Each row is a point on a tangle of strands that fork and nearly touch. The rows are in no order.
In the rows, 128 means zero.
Points whose rows are less than 126 apart are linked; no others are. Some points are linked to none.
<220>: [113 128 108 142 118 115 142  95 137 161 145 166 141 101 229  96 154 152
  79  70 141 210 134 121]
<8>: [127 112 109  99 122 136 164  90 158 150 140 165  62 110 134  56 132 114
  64 131 131 104  85 128]
<75>: [136 146 138 124 140 114 170 157 141 143 130 120 154 202 179 116 162 129
 128 158 157  89 105 104]
<223>: [174 144 152  93 142 129 125  71 133 128 118 151 122 107 198 109 184 178
 120 127 140 118 125 105]
<1033>: [ 86 165 167 112  95 181 128 139 130  96 165  86  99 111  79 178 120 110
 180  94  98 108  78 111]
<379>: [114  77 145 116 140 101 132  73 122 173 108 175 130 154 138  93 120 131
  78 131 133  64 106 147]
<593>: [146  85 179 161 169 146  94  80  68 153 104 157 175 126 132 124  86 133
 140 145 152 131 119 162]
<884>: [187 108 128 128 119  72 164 124  78 122 120 136 142 145 136  91 142 123
 163 154 101  87 135 195]
<277>: [142  99 157  81 153  94  96 139 123 160  99 138 128 150  92 119  72 135
 130 144 127  72 104 153]
<1075>: [135 139 100 185 169  74 129 143 150 139 145 133 218 142 164 126 146 138
 118  97 118 131 135  98]
<258>: [123 143 133 216 147 123  92 143 113 122 122 146 208 127 159 149 123 136
 140 103 164 122 156 113]
<937>: [ 73 115 169 153 181 133 107 113 214 142 124 102 140 107 134 144 109 144
  71 136  94 164 160 100]
<684>: [122 146 169 136 158 126 107 148 159 134 110 103 132 161 109 132 123 151
 176 167 155  91 123  88]
<493>: [118 115 132  88 147 160 167 134 116 128 118  81 110  81  83 127  84 137
 177 156 104 124  90  99]
<626>: [190 182 125 144 150 142  48 142  95 119 117 114 165 135 150 144 155 155
 146 100 126 143 127 122]
<824>: [ 88 131  90 115 115 105 177 153 140 126 105 117 108 127  16 131 117 135
 161 157  99 127 155 134]
<374>: [127 138 109 137 154 161 100 115 167 117 100 141 108 112  92 137 123 101
 114 156 149 112 124  64]
<492>: [ 94 184 128 147  93 166  98 135 109  95 140 124  97 114  31 136 114 103
 182 199 102 157 109 102]
<899>: [ 63 192 162 165  95 155 104 143 129 110 173 107 137  96 114 169 127 112
 197 111 104 128  68  74]
<191>: [115 111 125  94  95 133 114 127 150 134 106 149 111  77  66 109  61 116
  93 152  84  95 111 119]
<580>: [102  97 161 129 154 197  65  90 127 156  94 150  99 123 136 135  83 136
 107 150  92 175  93 138]
<185>: [114  84 136 134 134 146 179 106 103 137 114 129 178 123 197 151 113 153
 141 112 156 153 146 135]
<64>: [106  67 114 123 122 126 124 119 107 129 125 153 145 103 116 160  77  88
 145 129 150  96 123 132]
<222>: [187 116 144  99 129  95 146 119 163 103 110 135 105 128 122 118 141 152
 141 174 141  76 135 137]
<798>: [117 161  87  97  54 134 172 167 176 116 152 154  65 146  68 136 168  76
 146 134 130 135  57 161]
<26>: [ 87  63 176 163 146 172 165  92 125 151 101 159 173 119 173 140  87 146
 106 121 119 138 134 161]
<236>: [167 168 137 152 166 157  66 135 115 120 121  96 149 119 143 125 128 166
 124 153 129 138 147  81]
<186>: [134 170  71 112  47  89 155 181 152 122 137 128  64 124  71 116 139 110
 130 120  90 104  86 193]
<831>: [ 81 122 142  88 114 145 107 137 146 119 123 110 176  94 112 148 103 117
 112  63 102 195 156  97]
<586>: [117 137  79 120  99 137 171 154  88 115 117 126  79 154  73 120 141 139
 165 123  88 121 142 151]
<1097>: [105 169 134 118  76 130 167 175 166 102 158 105  89 164 134 159 172 144
 135 102 155  98 134 119]
<827>: [118 124 125 113  92 129 170 189 121 104 151  93 109 168 110 168 128 120
 122 124 136  77 168 149]
<535>: [ 99 132 157 179 157  83  60 120 112 128 169  87 172  82 140 112  85 188
 110 121 145 177 131  89]
<470>: [166 123 114  85 149 156  99 104 129 126 119 130 132 134 180 127 158 113
  66  78 154 169 148 139]
<299>: [ 67 168 141 178 100 137  84 160 114 130 151 124 170 129 139 174 116 134
 173  62 111 143  92  98]
<915>: [110  80 144 103 132 164 103 117 147 160  84 173  96 151 127 144  95 135
  76 150  70 153 114 180]
<81>: [186 122 153 136 167 163  97  58 113 136 104 166 152  96 187 138 167 140
  96 138 112 135 130 143]
<618>: [156 124 136 119 132 125 130 112 152 115 146 146 162 117 208 108 144 122
  64  90 122 164 162 138]
<365>: [ 90 153 134  72 107 107 119 178 172 116 142 106 114 143 131 185 157 135
 132  62 155 131 141 110]
<597>: [130 106 127 104 141 122 206 127 141 158 133 126 118 146 169 102 132 146
  99 183 147  89 101 112]
<141>: [ 90 122 140 133 120 160  85 111 119 143 103 152 153  87 153 168 104 153
 159 122 138 158 114  81]
<1015>: [110 166 131 104 101 108 167 150 143 121 156 115  96 150 176  93 175 154
 156  97 156 142 140 103]
<606>: [142 100 125 100 121 146 172 172 137 104 139  97 129 150 109 115 101 102
  95 133 120  77 137 114]
<995>: [163 115 128 136 161 167 156 116 113 130 108 120 135 156 119  90 117 118
  95 157  97 106 140 115]
<577>: [131 149  75 106 138 127  86 118 125 139 129 145 143 110 173 136 169 130
  94  54 156 147 125  85]
<153>: [134  81  75 130 112  83 129 124 120 148  97 175 136 106 120 140  82  92
 113 150 103 120 109 177]
<941>: [ 65  95 120 102 134 116 157 141 110 158 114 106 133 148  50 156  88 131
 139 146 129 135 143 129]
<256>: [186 180 102 169 158  99  78 176 105 113 150 104 179 139 125 134 150 172
 142  79  88 144 141 128]
<668>: [107 157  86 122  77 110 158 173 106 135 115 103  89 141  67 135 117 123
 168 106  60 101  97 188]
<91>: [156 114 140 107 141 119 139  77 117 174 141 171 102 148 134  46 161 103
  40 148 130  70  95 152]
<759>: [191 121 186 111 160 128 127  97 191 117 105 136 136 128 149 121 142 128
 101 179 119 108 130 122]
<1001>: [212 122 130 108 141 142 168 119 106 109 132 113 134 153 157  94 158 105
  91 156 118 124 155 145]
<524>: [145 129 130  79 111 134 153 113 108 124 131 120  93 113 182 109 148 186
 127 115 154 107 152 109]
<199>: [113 116 160 165 147 133 125 135 134  95 124  78 154 118 128 120  84 126
 177 128 120 158 168 106]
<711>: [147 132  90 133 117  96 164 131 107 168 160 146  62 145 153  90 139 104
 151 175 172 156 135 151]
<790>: [159 117 134 128 154 102 155 142  95 112 134 106 121 155  91  97 136 113
 174 115 113  42 119 173]
<811>: [180 123 104  98 130  74 178 142 126 157 139 120 112 133 130  99 132 146
 105 191 157  65 112 164]
<4>: [137 109 113  62 120 128 137 131 181 135 103 138  89 124 105 167 120 143
  74 168 155 140 149 121]
<29>: [ 97 105 182 122 147 149  52  94 115 109 127 109 105 120 108  83  76  98
 133 136 147 155  88 105]
<363>: [155 161 121 170 113 109 136 135 130  80 183 109 129 121 177 155 184 105
 140  64 128  91 160 155]
<929>: [172 118 152 131 134  82 166 100  86 122 141 136 141 169 155  88 195 104
 169 131 156 117 128 158]
<889>: [107 130 136 183 175 115 104 122 178 162 132 120 195 115 147 137 110 147
  80 114  98 160 128  91]
<1051>: [109 127 140  83 118 154 161 155 139 107 139  96 110 105  89 150 126 111
 180 110 121 119  96 105]
<549>: [186 139 107 134 106 148 132 143 127  79 132 146 123 122 166 121 141  87
 112 135 129 117 163 126]
<662>: [154 142 152 139 141  85 119 120  91 141 136 133 187 160 172 163 195 137
 163 121 170 120 140 153]
<589>: [176 161 138 137 131  87 160 134 122 156 198 130 107 135 186 106 175  81
 147 180 204 142 136 137]
<246>: [109  62 180 158 160 129 154  75 134 159 113 159 146 129 153 113 110 153
  93 164  94  90 143 163]
<792>: [127 146  86 165 102  97 150 122 117 121 167 146  68 146 153 138 172  86
 163 120 179 143 145 155]
<858>: [ 91 142 110 135 135 159 113 107 131 112  96 142 115 111  47 136 126 104
 168 157 117 164 142  83]
<868>: [124 125 100 164 115 124 160 125 108 119 114 147 178 105 210 120 137 151
 147  71 147 195 134 138]
<826>: [100 174 118 142 106 154 127 167 137 126 133 113  89 123  23 140 117 126
 178 196 110 108  65 119]
<356>: [113 133  80 125  98 153 168 124 127 137 133 137 112 145 168 130 151 127
  60 138 142 201 176 117]
<198>: [122 123  99 133 125 152 161 147  96 105 115  86 104 147  96 171 137 142
 185 134 113 154 176 146]
<859>: [ 77 157 114 106  94 146 171 161 155 123 125 139 102 182  47 139 164  86
 165 114 111 115  56 139]
<619>: [109 157 144 134 164 107 143 157 146 150 112  96 170 177 166 132 149 168
 160 127 147 107 120  75]
<992>: [153  95 107 115 147 180 115  68 122 140 108 165  99 107 177 149 149 129
  66 119 135 172 129 164]
<752>: [ 91  98 149 123 122 128  70 129  89 106 131 113  97 120  65 105  75  95
 191 129 125 135  93 138]
<396>: [154 118 113  97 153 123 114 109 131 181  87 154 106 142 125 126 112 156
  67 170  76 124 114 199]
<15>: [113 109 127 180 144 132  92 141 104 121 138 137 170 128 130 178 101 100
 163 120 176 109 140 129]
<435>: [ 89 116 143 170 121 143 134 135  96  98 126  89 137 104  75 154  99 137
 187 144 129 173 194 129]
<104>: [133 147 100 191 104 135 153 116 105 108 165 121  91 150 154 182 169 110
 162  83 129 106 143 170]
<821>: [180 111 161 159 148 136 110 103  66 140  99 155 192 140 145 154 139 160
 148 147 176 136 146 166]
<863>: [109 110  78  97  66  92 125 138 148 126 107 184 108  75  72 138  96  91
 119 140 106  96 102 142]
<934>: [ 82 130 154 145 128 135 119 124 142 112 135  83 165  92 118 112  89 136
 139 107  90 218 142  82]
<1027>: [143 149  94 133 110 160 123 126 163 107 118 144 126  98 142 145 143 111
  81 143 130 119 148  71]
<837>: [129  88 134  79 155 168 126 104 111 150 101 112 106 106 138 132  81 138
 137 144 108 137  84 121]
<674>: [121 107 104 146 126 122 141  76  95 146 132 176 111 158 165  78 155 111
 114 100 180 160 165 144]
<295>: [ 82 150 125  77 120 113 100 156 163 114 138 112 154  97  91 186 142 118
 147  88 125 172 142  89]
<345>: [108  85 145 106 150 133 141 117 185 123 111 125 136 124 137 159 108 120
  75 123 126 141 174 128]
<965>: [104 170  88 151 108 135  98 155 125 124 145 132 153 106 159 177 154 127
 143  59 122 130 112  96]
<628>: [174 155 132 131 119  96 148 124 149 116 183 114 132 102 192  71 161 106
  88 100 141 168 170 121]
<615>: [108 152 142 147 139 151 117 171 176 122 124 100 101 144  51 140 123 127
 170 175 165  82  78  99]
<50>: [183 158 120 164 132  93 140 134 110  96 177 111 171 118 170  97 195 125
 121  75 125 132 174 137]
<960>: [132  91 209 146 154 150  68  94 100 130 124 127 156 142 140  89  74 107
 129 142 127 124 108 123]
<620>: [106 101 163  99 131 116  88 129 149 133 104 120 101 118  46  84  62 140
  99 135 117  87 116 129]
<7>: [170 106  91  91 112 107 123 132 126 151 106 165 106 149 134 139 112 141
  55 179 133 117 155 163]
<309>: [115 142 115 129 106 117  95 158  94 126 114 107  93 129  51 111  81 108
 176 110  70  96  87 164]
<173>: [110 116  93 105  88  86 145 161 157 127 117 153  87 167  78  96 134 126
 116 130 141  79 126 139]
<1079>: [174 169  81 151 136 100 114 148 112 113 156 132 160 122 153  93 169 179
 112  73 114 162 173 117]
<380>: [130 132 169 154 149 144  46  93 104 109 133  78 130 100 137 122  99 168
 103 159 155 183 141 111]

A fork is a point with three links. Follow the links from the first point to the second and name the forks in between, in order.
<535>; <7>: <50> > <618> > <470>
<8>; <668>: <618> > <470> > <1097> > <586>
<256>; <941>: <50> > <618> > <470> > <1097> > <586>
<811>; <586>: <1097>
<863>; <81>: <470>
<899>; <380>: <470> > <618> > <50>
<345>; <50>: <470> > <618>
<396>; <831>: <470> > <1097>
<837>; <824>: <470> > <1097> > <586>

Follow the links from the first point to the second, and from the first to the third. Name the last point that the two ways share.
<792>; <899>; <826>: <470>
<859>; <821>; <628>: <668>
<826>; <934>; <493>: <1097>
<626>; <684>; <1075>: <470>
<1075>; <711>; <26>: <618>
<374>; <798>; <1079>: <1097>
<199>; <185>; <256>: <618>
<379>; <941>; <29>: <586>
<593>; <859>; <858>: <668>
<929>; <1027>; <941>: <586>

A fork is a point with three links, a tip a point with one. Leave the first point through the second and follow the links. Name the first fork or tip that comes.
<8>; <91>: <618>
<4>; <345>: <277>
<790>; <884>: <668>
<1001>; <549>: <759>
<619>; <684>: <1097>
<580>; <837>: <470>
<1097>; <365>: <586>
